Each row is a point on a landscape with many valleys, with its height.
From any point a ball takes the steepest step (drop divided by distance) to one of its 2 nearest points. It stops when none of these is lower. Distance is the straight distance between rows; heights are no part of it.
fisep: [ 23   6 -18 -18  17  18 -23  28  59   7 -21 -27 -18  20   3  12 -15  -4
 -24 -21 -45 -58  55 -24  -9  24  -4 -17  10   1  -6 -62  -9 -14  11  -7
  -6 -21  -3]  (h 1.11)
rofus: [ 36   5   1  37   6  17  32  39 -23 -11 -22  44  -5   2   4 -33 -13  -9
  10 -15  -3 -37 -16 -17   6 -43   9  -3  -8  38  -6  51   0  -8 -17   9
  33  38  12]  (h 2.16)
Miga: [  6 -26  16  14   1  15  18   4 -21 -11 -20  67   9  -1 -21  -5 -10 -13
   5   3 -12  29 -18 -10  -4 -38  -4  36  -7  18  17  53  11 -16 -10  10
  10  17 -10]  (h 5.76)
nokim: [ -5  10  21  25 -35  30  30  15   2  27  -9  13  14 -47  -3 -17   9  24
  40  -3   4  21  -1   0 -20 -17  27 -12   8  -5 -33  12   3 -20 -10  21
 -16  14 -33]  (h 3.81)
Gezit: [-19  12 -21   1   7  -2  28  11 -13  25 -13   7   5 -11  18  -7 -11 -24
 -13   9  -6 -26   5   3  19 -16  22   4   3  12 -30  19  -8  13 -17  -9
  21  -1  -9]  (h 3.78)
Bigo: [ 17 -22 -14  19  11   0  32  24  29  10 -44  24   7  13 -25 -35   0 -19
 -24  -4 -27  -8 -30  -7  22   7  26   4  10  61 -16  28 -16 -15 -17  10
  39  -6 -29]  (h 1.58)
rifad: [-20  24 -29  46  15   4   6  51   7   2 -12   7 -23  16  -1  20 -23  -8
  -8   3  -6 -64   7  21   3 -14 -26 -31   3  -4 -28 -13  -7  -1  18  33
  23  -6  -2]  (h 4.57)
nube: [ 11  -2  -8 -28  24  -8 -49 -14  44 -42  -7 -25 -10  36  25   6  11   3
   2   1  30 -22  18 -24 -15  28   4   5   4   1  -1 -37 -25  41   0   9
 -20  16  -1]  (h 3.34)
zes: [ -5  -3 -13 -37  18 -10  33  12  -5  47 -17  -6   8  -4  10 -15   5 -34
 -25 -13 -27 -10 -10   9  36  -2  41  10   9  29 -30   0  -8  -5 -23 -35
  14  -7  -9]  (h 3.40)
fugi: [ 39 -17 -35 -24  36  25 -19 -12   8  -7 -16   5 -29  40 -13 -28   1  15
 -24 -36 -20 -22   8 -34  15   4   3   0  10  10  70 -14 -25  17   1 -11
   4 -14  37]  (h 4.81)
Nug: [  1  -8  10 -19  -9  -7 -16  12  -5   9  39  -5  -4   6   5  27 -23  -3
 -26 -15 -12  20 -34  12  12  15 -30 -32 -10  10   4  -3  32 -10  11  13
 -11  21  26]  (h 5.89)
tato: [-14  26  35  30 -10   2  -5   1  -6 -20  36 -24  -2 -28  23   3  17  13
   1 -20  34   3  27  32   2 -18  29  -4 -23 -36 -36 -12  -3 -49  11  -7
   3 -23   7]  (h 5.26)
mifub: [ 21   8 -15  -6  -7  31  33  -8   2  26 -19  -6  -1   6  11 -28  33  21
  24 -10   1  13 -20 -35 -14  12  41  11  10 -14  -7 -41 -25  11   7   7
 -22  21 -35]  (h 2.92)
mudez: [ 14  11 -12 -17  21  -6 -18  -7  20   5  19 -40   0   4  34  -7  23  13
  -9  -8  14   6  12 -21  -2  22  18  -6   8 -21 -31 -53  -8  10  10  -4
 -13  10   7]  (h 1.88)
bub: [  5  16 -24  -3  27  32  18 -15   0 -23 -16   1 -30  37  26 -13  -5   3
   9 -18   9 -45  18 -12 -34 -16  41  20   9 -25  -8 -28 -37  -3  30 -17
   1 -15 -24]  (h 5.07)
vevu: [-23  15 -11  15  -3  -2  15 -33 -24  -5  -2 -14  10 -26  28  -9  25  -1
  21  35  35 -11  38  -6 -13  -2   6  27   2 -27 -36   6 -14  40 -17 -12
   2 -15 -23]  (h 4.52)
gema: [-10  -6  -1 -36  29 -33   2  -7  -6  24  -5   0   7 -16 -14  -6  45 -24
  -7   4 -33  13   0  28  48   4 -23  32  -2  25  16 -10   5   0 -56 -19
 -18 -40  12]  (h 3.90)
Vidag: [  6  16   1  39  34   6  -2  17 -20 -19  10  35 -16  -2 -18 -30  19  -8
  15   3  35 -21 -16 -12   2 -36  -2  27  -2   7  29  20  -3  13 -24  -4
  31  11   3]  (h 6.58)
Pesuk: [ 20  -9  28  14 -17 -12  19 -22  24 -13 -39  33  13 -14   7 -13 -22  -7
  32  18   3  14   9 -29 -11 -29   3  38  -5  10  13  41 -23   8 -34  11
  -2  14 -31]  (h 3.53)
Gulaz: [-12   6  -6  23 -15 -19   8  58 -11  34  -8  32  20 -44 -14  -5  22   9
   3  13   0  21 -23  -5  19   4   0   3   7  51 -11   5   9   7 -53  19
  -8  11 -32]  (h 2.05)
Zimev: [-11 -23  -8 -36  11  -6  11  -7   1  -1  -6 -30  37 -10 -19 -16  42   6
  -9  31  14  12  -8 -12 -17  21  -1  20  30  -7 -13  -3   4  24  13 -27
  -4   2  -2]  (h 2.63)
dobes: [  8  -6  29  49 -15 -15 -26  35 -15 -26  24  14  -1 -12   2  16   0  32
 -10   5  27  12 -29   9 -22   6 -17 -26  -3  -8 -41   0  11   9  36  43
   7  31 -14]  (h 6.79)
Zaram: [ 31  -9 -29 -22  26   5 -14 -21   5  -5  -7  16 -18  41  11   0 -22  -7
 -27  -7 -23   0   0 -21  25 -12 -10   9  -2   2  46   1 -11  12  13   4
 -10  -4  20]  (h 5.13)
nif: [ -8  22  12  53   5 -13 -33  61  16 -25  -5  10 -34  -2 -19  35 -20  14
   9  -5  -2 -35   2  32 -15  -4 -36 -33   5  -2 -13 -23   5 -21  23  35
  15  -7  -3]  (h 4.99)
vaki: [ -4  12  15  -9  14 -30 -12 -23 -20  -6  11   7  -1 -21   9   6  27 -16
   7  21  -2  15  14  27  40  -5 -33  28 -14   5  24  11   7   6 -48  -4
 -26 -30   5]  (h 4.34)
zokal: [-29   8  34  26  -8 -38   9  -5 -39 -14  -7   9  -7 -23   1  19   4 -21
  28  29  11   1  23  49 -22  -7 -19  34  -4  -9 -17  29  11  -5 -13 -15
  -9 -27 -37]  (h 6.02)
Rezez: [  3 -21 -23  26  -7  15  28  -7  35  13 -56  -1  -2  19 -26 -35  -4  -1
 -17  -8 -36 -17  -2  -8   6  12  17 -18   7  28   7  18 -31  -9   6  18
  33 -13  -2]  (h 0.84)
nulok: [  3  21 -13   6  22  11   4   7  21 -16   4  -9 -13   9  34  -1 -18  -1
  17 -16  11 -39  24   9 -22 -27  16  12   3 -33 -48 -32 -15 -37  37 -10
  -3 -22 -19]  (h 4.66)
bavil: [ 17  -5  -5 -15 -15   9 -16 -19  49  16 -28 -27  -2  22 -14   0 -17  15
   5  -8 -38   3  25 -16 -20  16   7 -16  13  -7  30 -25 -12 -14  19  -5
 -25  -2   1]  (h 1.98)
Tukes: [ 17 -16  11  -8 -13  22  28  -5 -60   7  10  35   6 -12   2 -14   5 -24
  20   9  17  39 -16 -29   1 -25  23  37 -11  -4   9  33  13   2 -16 -27
   3  20 -13]  (h 5.31)
vul: [ 29   7  -3  42 -21  -1 -43  -7 -23 -29  40   4 -12  22  13  25 -23  37
   4 -16  25  -9   8  -1 -10  13  -9 -46 -23 -24  -4  -6  10   9  28  36
   6  11  27]  (h 7.26)
mabuf: [ 22   4  50   3 -11 -15 -28 -30 -32 -14  35  14  -4  -9  -2   4  13   2
  20  -8  21  59   1  17  10  -8   4  12 -30 -13  29  15  17 -24 -12  -5
 -20   1   8]  (h 4.03)
muvop: [-30  13   6   7  -5 -30   8  36 -14  28   2  -7   7 -34 -12   2  32  -8
  -7  11  -8  10 -14  27  23  13  -6   4   9  23  -4 -10  15 -12 -40  -7
  -8 -10 -19]  (h 1.31)
Zupuf: [-10   3  13   8 -41  39  22  -4   9  -9  18  -4  33 -42  15  11 -20  23
  14   5  20  -4   2 -11 -20 -12  -8 -36 -10 -12 -65  32  -1   2  22  22
   0  17   9]  (h 4.64)
navog: [ -2  19   6 -23  -1  -5 -20  10  -1  21  34 -17 -18 -21  28  19 -14  -9
 -23 -20  -7  -3   9   2  55  -2 -13 -33 -24  19  15   1   9  -6 -31 -10
  -6 -10  49]  (h 1.51)
Fibef: [ 22  -5  -3 -14  23 -20 -34 -16  36 -32  -4  -2  -5  42  -4   5  -4  -1
  -5  10  14  -1 -12 -17 -11  10 -25  20  11  -2  28 -20 -13  21  14  16
 -14  12  -7]  (h 2.70)
bisez: [ -3   6  -2 -13  13 -34  -6  -9  -8   4  14 -26  -1   6  24   8  13 -12
  -8  15   6   7  -3   9  -1  20  -4  10   9 -13 -19 -29   8  10   4 -12
 -13   2 -12]  (h 1.24)
Riri: [ -2  -9 -26  -2  -6  12   6 -53   8  20 -48  10 -24  38  -5 -10 -15   1
   6 -17 -34  13  23 -22  -4  19  20  13  -8   1  62 -12 -34   5   0  -1
 -16 -25 -10]  (h 1.43)
mezuz: [-12 -26 -25   2 -23  30  17  -2   9  -6 -18 -12  31   5 -12   9 -15  20
 -22  27  -1  -2 -13 -28 -23  11 -14 -26   5 -20 -22  26   4  19  59  20
   9  29  11]  (h 4.69)
tilil: [ 38   6 -12 -21  10  20  -3 -16  25  -2  -1 -27  -9  24  30 -19  24  29
  11 -20   8   2  -3 -42 -18  18  37  -2  10 -16 -10 -52 -23   9  16   2
 -26  18 -12]  (h 2.45)
govi: [-40 -25   3  16 -25 -20   9  -7  -1   1 -22  27  37 -40 -27  13   6   3
  16  40  -1  27  27  19   7   6 -38  20  -1  18  12  40  14  12 -36  18
  -6 -30  -7]  (h 4.83)
fev: [ 20  17  21   5 -15  16  22  10  26  31  -7  -3   4 -27   8 -27  21  24
  49 -18   3  22  -5  -9  -9  -5  38  -4  13 -17 -23 -32 -11 -25  -6  13
 -31   8 -33]  (h 3.38)
leku: [-12  21  26 -28  13 -13  14  -9  40   1 -17 -25  10 -19   5 -10   3 -15
  23   2   3 -17  24  16 -11 -15  29  11  15  -7 -24 -12 -22 -14 -16 -32
  -6 -17 -12]  (h 3.85)
fasav: [-22  -4  18 -16 -11 -12 -17   3   7  31  10 -20  -2 -12 -39   1  19   0
   8  -8 -22  42 -11  33   4  15  -7  -3   9  -4  44 -21  25 -34 -13 -11
 -14 -12   8]  (h 3.00)
lopu: [ 22   8 -29  33  -9  19 -26 -20 -30  -5  30  -6 -13  21  11  -7   2  37
   4  -4  26  -3   6 -19  -8   4   4 -29  -7 -34   9  -2   6  22  33  23
  13  21  26]  (h 7.45)
Pagu: [  4   1 -19 -22  16  -9 -14  -4  43   0 -30 -17 -19  50  12  20 -28 -24
 -26  -8 -36 -35  27 -14 -18  25   2   8  10  14   9 -43 -27  -1  14 -10
 -20 -13 -23]  (h 0.45)
bonuf: [ -5  29  16  14  -5  -2  -1 -30 -15  -6  24 -23   5 -24  40  -5  17   4
  23   9  39   2  39  13  -8 -11  26  10 -12 -41 -44 -12 -19  -2  -2  -8
  -5 -15 -14]  (h 4.89)
Bezi: [ -1  -6 -18  -4  30 -15 -26   3 -10 -18  30 -24   9   8  -2 -13  49   9
 -30  20  43   0 -22 -16   3  29 -19   8  13 -11  -2 -25   5  41  12   5
  10  17  12]  (h 7.88)
ripo: [-20  35  12  44   0 -19 -36  14   2 -14  31 -27 -24 -12  -5   4  32  20
  -8  -5  29  -5  22  23  32  17  -4 -11 -14 -11  29 -35   2  -8 -29   0
   4 -28   6]  (h 3.89)
Gima: [ 26  22 -19  17   6  -4 -16  21 -20 -15  17  12 -31  28  33  22 -38   2
   0 -15   0 -38  -2   1   2 -13  -2 -23  -8  -5  -4  -1  11  -5  21   7
  12   9  10]  (h 6.61)
Kivi: [ 29   0 -24   7  18   8 -21  -1  -9  -8  27 -18  -2  11  12 -17  15  23
 -22  10  33  -6 -14 -39   9   8  -5 -19   4 -19  -1  -4  -3  38  27  12
  16  29  30]  (h 7.65)
muto: [ 18  16 -14  -2  30  -2 -56   4  38 -32  12 -16 -23  21   9   2   6  13
   0 -13  27 -41  27 -27   3  21  -4 -14   6  -3  15 -44 -13  32 -15   3
   3 -11  14]  (h 3.88)
Sivuv: [-49 -21 -31 -16  -6  12  20  12 -17  17  -7 -10  25   4 -15  33 -19 -26
 -42  18  -8 -18  -1   9  11  14 -30 -25  -6   6 -34  23  14  21  28   3
  25  -8  25]  (h 2.46)
Puzav: [ 17   3  19 -24 -16  29  10 -21 -14  13  44  13   4  -8  -3   4 -22   8
   7 -49 -21  23 -26  -5  11  -8 -13 -28 -17  29  21  35  26 -10 -11  -3
 -14   9  55]  (h 3.13)
galu: [-21  25   5  35  -9   1 -44  -1  37  -6  13 -38  -4 -14 -27   8  19  26
   6  15  22  -4  39   8   3  21 -23 -33  -3 -24  11 -32  -9   2   0  19
   3 -22  22]  (h 3.35)
sen: [ -4 -35 -45   1  -8  -1  43   1 -61   5  -5  28  21  -2  16  -5  14   1
   0  41  20  19  -2 -31  -5   1   9  54   7  10  -6  11   5  37 -11 -12
  10   7 -30]  (h 6.01)
Lese: [-18  -7  -4 -42  14 -19 -10   2  12  51  -6 -32  -3  -5 -22  -6  32 -18
 -13 -13 -38  19   0  19  25  20  -3  12   9  14  24 -39   1 -12 -34 -31
  -4 -20  15]  (h 3.48)
Zev: [ -6 -10  -5   7 -20  33   4   3  30   0   6 -30  35 -16   2   7  -5  29
  -1  15  12   1   4 -14 -20   5 -23 -44  -2 -34 -60   2  -1  -3  57  37
 -12  20  12]  (h 5.02)
ropi: [-28  19 -15  16 -18  -5  18 -16 -37   9   3   4   3 -24  38  13 -13 -14
   6  28  16 -11  25   1   7  -7  -2   5 -11  -9 -32  27   1  31 -18  -1
   3  -1 -15]  (h 4.16)
niv: [-16   0  19   3  -4 -44  -9  15 -30   6  30 -17 -13 -10  17  18  21  -4
 -17   2   0  32 -17  36  17  31 -16  -2  -9   1   0 -25  35 -14 -14  -4
 -24  -2 -13]  (h 0.55)
lesi: [-15 -22  11 -53  17 -11  21  -8  19   2 -31  -9  19  -2 -20 -25  43 -21
  13   2   0  -6 -11  12  -4   9  25  36  17  22   1 -10 -14  14 -36 -32
  -8 -12 -15]  (h 2.78)
kunes: [-26  14   2 -24  -4 -12 -15 -19 -20  14  27  -4 -15   1  23  37 -29 -27
 -12 -13 -19   4  18  32  30   0 -25 -13 -23   8  14  10  16  -8 -17 -14
 -19 -24  25]  (h 0.97)
Dupir: [-10  -9 -35  -1  10  24  43 -20 -40   5 -21  13  -4   9  17 -23  11  -8
 -12  13  16 -12  -3 -37  -5  -9  31  36   6 -12  -1  15 -22  37   5 -16
  26   7 -19]  (h 5.68)
rofe: [  7  -2  12  52  -3  -6 -20  24 -19 -27   2  27 -12   2 -17   3   2  20
   9  14  25   5 -31   5 -35 -14 -17   6  11 -16  -8  16   9   7  35  26
  21  28 -22]  (h 6.50)
fir: [ -4  -9  -9 -42  31 -20  -4 -24  -5  -2  -9  -6 -10  36   3   2  17 -27
  -3   0  -9   5  -7  13   3  11 -10  42  12   1  26 -25  -3  12  -8 -19
 -21 -12  -8]  (h 1.94)
Minif: [  5 -30   9 -26   6 -23  22  11 -11  -3  -8   8  29  -5 -26  -7  24  -8
  -1  26   8  28 -31   5 -16   6  -4  42  27  10   2   5  13  -3   5 -19
 -10   4 -30]  (h 1.75)
movun: [ 47   6 -39   2  -9  22 -13  17 -19 -10  12  -5 -22  33  35   9 -31  19
  -7 -33 -25 -39  17 -14  -1  12  -2 -49   3 -11   2 -29  22 -10  32   6
   1  11  15]  (h 6.41)
kog: [-29 -14 -18 -26  -8   3  10 -31 -19  34  -2  19   5   5   7  23 -28 -30
 -14 -11 -39  16   4  26  34   0 -17   1 -17  19   6  26  15  10 -21   2
 -10 -13  11]  (h 1.48)
reti: [ -3  15 -45   6  27  43  27 -14 -26  10 -16  -1 -32  25  19 -29  21  13
   2 -19  11 -29   9 -28  -9  -2  44  14   8 -21   3 -24 -31  31  16  -8
   9   0  -9]  (h 5.38)
zinug: [-34 -20   4  12   3 -19  10 -29  26  -6 -39  29  30 -24 -25   0   1 -21
  15  30  -9   5  39  15  27 -11 -28  28  -5  11  18  43  -6  15 -44  15
  20 -37   4]  (h 4.42)
pumi: [ 16 -15  -4  29 -30  18  13 -12   5 -12 -19   7   7   8   4  -5 -18  37
   7  17   1  10 -16 -20 -40   2   1 -12   6 -22 -13  15  -3  11  43  35
 -10  38 -32]  (h 4.32)
Sis: [-14  25  20  18   9 -14 -33 -25 -11 -19  27 -12 -12 -18  -5  -7  26   1
   9  11  33   7  27  19  32  -7 -19  16 -22  -9  43   8  -6  10 -36 -14
   1 -33  19]  (h 4.37)
mef: [  1  -5  -7 -14 -25  20   0 -15  -1  14  31 -12  -2  16  13  28 -44  19
  -8 -23 -21   4 -14  -5  -9  26 -20 -50 -13   1 -16  -6  21  17  23  15
 -18  24  25]  (h 6.08)
sopom: [ 10 -19  17 -35 -30  25  18 -32  -2  24  14   8   5  10  -7   6 -42  12
  13 -41 -41  32 -29   3 -10   6   7 -22 -11  15  18  16  23 -13   6  -5
 -26  20  15]  (h 2.69)
Radeg: [ 21  22  17  38  -1   1  21  14   0  -5 -30  34 -16   1   8 -17 -19 -10
  30  -4   1 -22   4 -13 -14 -39  21  17  -5  11  -1  29 -19  -4 -21   2
  14  17 -25]  (h 2.94)
mog: [-13 -12   0 -26 -41  11  26   7 -17  24  10 -16  50 -56  -4  -4  22  21
   8  27   8  37  -3  -6  -6   9  20  -6  11   9 -34   9  15  -9  -9 -17
 -17   7  -7]  (h 3.22)
tad: [ 18  -9  12  35  30  20  10   4 -25 -29 -17  66 -15  15 -28 -25   4 -16
  14   0   1   0 -16 -14  -5 -53  -7  47 -11   3  35  44   1 -18  -9   3
  27  16   6]  (h 6.13)
Rop: [-21 -20 -34 -19   2   7  13  -6  -1  31 -17  12   2  23   3  20 -35 -41
 -41  -8 -35 -12  -2  10  43   7 -15 -16 -13  29 -15  28   2  16  -1  11
  20  -9  18]  (h 1.93)
dobos: [-27  -4  16 -19  34 -26  -6  17  -1 -31   0  -3 -13  22 -19  -5  49 -20
  17   4  26 -12 -25  39 -35  20   1  40  27  -1   5 -35  11  -1 -10 -11
   2  -5 -32]  (h 3.39)
pabib: [ 12   1  41  36 -25  -6 -23  11 -19 -34  48   6  -4   7   4  33 -24  41
 -13 -40  14  14 -24  16 -22  22 -21 -48 -25  -1 -30 -11  18   3  32  37
  -1  22  20]  (h 7.04)
gusiz: [-15  28 -41  23  32   1  13  24 -11  13  -5   6 -25  19  22  -1 -10 -17
 -16  -3  -2 -56   6   3  16 -16  10  -4   5   2 -15 -11 -14  22  -2   2
  25  -6  -4]  (h 4.17)
neke: [  2  12  12 -13  -5  10 -19  13  25   6  22 -37  -1 -23  -1   7  -7  10
 -13  -4   6 -13  13  -6  25  -3  -8 -51  -8  -7   4   2   0  -4   3  -7
  11  -5  56]  (h 2.14)
bolu: [-10   9  21 -34  14 -27  -3 -16  50  -1 -33 -11   5  -5  -5 -10  13 -20
  29   1  -4 -15  17  16   2   5  11  24  11  23   6 -13 -26  14 -51 -17
 -17 -17 -14]  (h 3.36)
femog: [-30  33  18  35   2 -28 -18   7 -21 -15  12   2 -23  -8   2  22  -6 -11
  11  11  19  -6  16  43  -5  -9 -12   9  -9 -14   1   4   5 -10  -5  -7
   6 -18 -15]  (h 5.69)
nev: [-20 -10  18  -1 -24  -1  -4 -12  34 -14 -21  -4  32 -25 -34  16 -26  -3
  11  29   9   1   9  -1  -2 -12 -35 -18 -10 -13   4  47  -4   6  13  13
  20  -4  28]  (h 3.50)
vir: [  6 -12  -4   5 -15   9  17 -38  -3  18 -36  27  -8  21 -12 -13 -16   1
  20  -8 -25  25  -3 -10  -1  -7  18  17 -11  -2  54  17 -11  -3  -3   9
  -7  -5 -15]  (h 1.86)
komul: [ -8  -5   5  -3   3  -6  18  17 -16  15  -8  11   3   4 -14  -4   2 -11
  -2   4  -7  11 -30  12 -14  -8  17  16  18  -4   0   6  12 -14  16 -10
   3  13 -28]  (h 2.44)
Gepo: [ 13  -4 -30  -8  -6  18 -18   5  -4  22  32 -28 -19  24  40  23 -23  16
 -21 -20 -25  -2  13 -15  -1  30   1 -46 -12 -17 -20 -47  25  -2  29  10
 -16  19  17]  (h 6.25)
lugal: [-18 -14   4 -17 -18   2   7  -1   1  13  15 -40  43 -36  -4  -4  35  18
  -9  27   9  34  -1   4 -14  22   4 -11  17 -23 -43 -12  16 -13  25  -8
 -18   5  -3]  (h 3.33)
rirot: [-20  21  17  23  13 -30 -30  44   8 -14   6   0 -29   3 -15  30 -17 -11
  -2  -7  -7 -20  -1  41 -13  -5 -18  -6   5  -6   3 -20  13 -39  13  -5
  12 -17  -4]  (h 5.35)
bakeg: [-33   7  24  26 -45  24  27   5   9   1  -7  22  22 -48  -7  14 -24  17
  26   1   1   3   8  12 -32 -15   0 -17   0   7 -47  38   1   0  -5  23
  -1   6 -17]  (h 4.24)
fadet: [  1 -31   6  32  -9   5   2   0 -18 -26 -12  46   4   3 -30  -4  -4  11
   7  21  14  26 -27 -14 -29 -21 -22  31   7 -11  24  40  12   5  23  18
  19  22 -21]  (h 6.14)
mero: [ -7 -29  -8 -29  23  -4  28  -1  19  -6 -44  21   4  24 -18 -25  31 -35
 -10  -6  -8 -11 -31   3   6  14  32  41   9  53   2  -7 -30  10 -39  -9
   8 -11 -40]  (h 2.11)
Zeg: [  3  -3  24 -24  -6 -19 -18  -4  38  12  -3 -28   1   7 -20   5  -4   1
  10  -4 -18  27  -2  14 -21  12   6  -1  18 -14  18 -30  12 -36  11 -16
 -16  -3  -2]  (h 2.51)
laf: [ 23 -14  14  10 -19 -12  26  -8  27 -10 -41  18   9   5   2 -10 -25   7
   3  18  -9  11 -22 -27 -31  -4   9  14   9   8   5  18 -25   5  11  23
 -15  23 -48]  (h 3.97)
pekof: [-11  -3  -2 -37  36 -24 -21   7   9 -21   5 -20 -29  46   3  13  18 -25
  -2 -16  -1 -11  -1  22 -29  24  11  30  21  -9  13 -64  16 -17   5 -28
  -3 -17 -16]  (h 2.64)
gonuf: [ -3   2  40   3 -31   7  -6   4  27  -6  -1   0  19 -35 -35   2 -12  12
  21   2   1  15 -11  10 -11 -17 -13 -22  -1   2   5  44   7 -21   2  10
   4   9  24]  (h 4.00)
ragi: [-35 -31   0   2 -29  28  29   0 -45  -8  21  38  39 -38 -31   4   8   3
   5  16  12  42   4   2   0 -16 -10  26  -8  32  14  57  28  -5 -26 -10
  16 -10  27]  (h 5.10)
teno: [ -5 -23  31  -9 -29  14   2  -1  -9 -19  20  17  42 -42 -32   2   0   7
   5  18  18  41 -13  -5  -7 -18 -20   7  -4  16   6  60  19 -14  -6  -4
   2   8  23]  (h 4.55)
tob: [  9  30   7  16  30 -14  -9  27 -20  -7  29   8 -20  -8  11 -14  13 -14
  -7   0  24 -17 -13  -1  23 -21   4   6  -9   9   9   5   4  -2 -24 -14
  18   6  10]  (h 6.92)
buge: [ 18   2 -23  18  -6  19  19 -11  19  -2 -42  -1 -10  22  -4 -24 -22   9
   5 -17 -28 -35  22  -9  -2 -12  21 -16   4   5  22  11 -32  -4  13   2
  17 -10  13]  (h 1.45)
rudep: [ -1  -3  -2 -36   3  -5  36  25 -28  40   8  -7  14 -17  11 -11  22 -16
 -11  -3 -12  18 -34  -3  14   2  40   6  13   4 -23 -15  17 -18  -4 -32
  -2  14 -12]  (h 2.98)
Kabo: [ 28   1 -18 -14  23   8 -54 -11  21 -21   2  -2 -25  35 -17  -4  -4  11
  -1 -29  -4 -30  25 -27   0  10  -4  -4  12 -12  55 -32   2   7   3 -18
   3 -27  13]  (h 4.38)
sepi: [-28  -7   8 -19  13 -18   2 -53  18   2 -35   1   8 -15 -16 -15  18 -16
  31  10   0   4  39  11   9  -4  -7  39   3   0  32  16 -22  30 -48 -16
  -2 -40   6]  (h 3.91)
Nus: [ 15  -7 -35  -4   3   4  -9 -14  15  26 -37   5 -33  51  -2   2 -30 -18
 -25 -26 -59 -22  25 -11  -1  26  16  -1  -1  25  38 -33 -25 -12   2  -6
 -10 -31 -19]  (h 0.96)
zizu: [-21  12   3  15 -11  26 -19   2  28   9   9 -40  10 -36 -32 -13  22  30
  -4  12  17  -3  21  -6  15   4 -13 -46   2 -20  13   2  -8  12   5   8
  12  -8  47]  (h 2.76)
ral: [-11  26  25  26   2 -11  -6  24   0 -33  31 -20   2 -23  22  16   3  -1
 -15   8  36 -19   4  23   7 -12  -1 -15 -17 -24 -51  -4  -5 -27  19   2
  18  -4  11]  (h 5.59)
batu: [  6   3  41 -25 -19   7 -11 -36 -24  -7  47   8   7 -17   9  19 -11  -2
   4 -18   3  44 -14  13  14  -6 -11  -6 -30   9  12  34  27 -18 -12 -13
 -23   3  29]  (h 3.59)
Vure: [ -3  23  17 -15  13 -11  -2  12  35  -8   6 -26  -2  -9  17   9 -15  -9
   7  -7  -4 -17  18  21 -13 -19  22  -4   7 -24 -33 -24  -4 -43  14 -27
   0 -17   0]  (h 4.27)
Kup: [ 44   5 -21  28  16  13  30  21  -5 -21 -35  22 -17  24   2 -38 -18  -3
   2 -25 -19 -55   0  -4  11 -31  18 -13  -5  27  21  24 -26  -9   3   0
  42   9  20]  (h 2.13)
kov: [ 30  25  -5  24  30 -13  -4  48 -13 -24  26   5 -21  10  25  -4  -7  -1
 -13  -2  22 -42 -25  -7   6 -21   2 -13   1  -3 -23  -5   7  -5  16   5
  26  24  11]  (h 6.86)
Fupuf: [ 18 -16  27  -7  -1 -21 -20 -34 -27 -14  23   3  13  -2 -16  -6  23   2
  15  16  26  52 -12  10 -11   2 -10  30   0 -24  26   9  14  -1   7  -3
 -11   1  -5]  (h 4.47)
vobo: [-11  -6  -5 -14 -40  -4  17  36 -17  29  21   6  37 -48   0  11   9  21
  -8   7  -3  32 -28 -10  16  16  -3 -17   0  48 -24  11  21   4 -36   3
 -21  19  -2]  (h 2.68)
Pog: [ 50 -24 -15 -33   4   6 -15  -4  -2  -9  13  -3 -12  43  13   7 -34   3
 -29 -14 -26   4 -26 -19   6  -3 -11 -18  -4  -4  32   1  12 -14  47  -2
  -9  22  30]  (h 5.40)
kizop: [ 24 -15   6 -44  20 -18 -24   8   5  -2  32 -12  -4  19  14  16 -17 -21
 -34  -4 -18  19 -23   2  25  -3 -19  -9  -1  -2  16  -8  26 -21  20 -16
  -6   9  34]  (h 5.67)
puda: [ 15 -26  15 -18 -33  13  18 -34 -15  11 -10  17  -5  19  -4   1 -39  11
  20 -11 -25  43 -27  -1 -23   2  17   0 -12 -12  26  14  10 -10  24  -1
 -30  25 -25]  (h 2.33)
Rudeg: [ 10  17  23  21 -13 -12 -14  14  -1 -21  30 -10  19 -35  12   3   8   9
  -8  26  43  -2  -3 -12  18  -3 -10 -18  -9  -2 -23  22  -3  12  -9  14
  11  15   9]  (h 5.96)
selev: [ 25 -22  11 -28  -5   3   8 -31 -54   0  26   6   7  14   6  -6   7  -7
   4   8  17  46 -28  -7 -11  -6  20  26  -8 -33  10  16  18  -5  31 -28
   1  21  -7]  (h 4.90)
tib: [-49   6   3   1 -22  16   4   2  10   5  -6 -17  16 -17 -23  42 -22  -9
  -8  16   4 -19  12  14   4   5 -41 -44 -15  -3 -21  25   1  13  13  18
  21 -17  30]  (h 2.96)
nufe: [ -5   8 -17   1  -2  20 -15  17  59  33 -17 -36  -4   2  -7   9  -8   5
  -2  -7 -40 -24  48  -1  -5  16  -7 -27  10  -6 -10 -48 -11 -16  12  12
 -14 -12   6]  (h 1.39)
Ful: [  3 -11 -17   0  27 -18  16  18   9  24 -30  31   0  25 -17 -12   9 -34
 -22  -5 -28   2 -30  12  29   2   6  29  12  46   5  -1  -7  -3 -30  11
   9  -5 -35]  (h 2.22)

Where does a ball stop that starts at each point below?
Kivi: Miga
femog: Minif
mezuz: Rezez
ral: Minif
zokal: Minif
sen: Pagu
ragi: kunes
vaki: Pagu
Sis: kunes
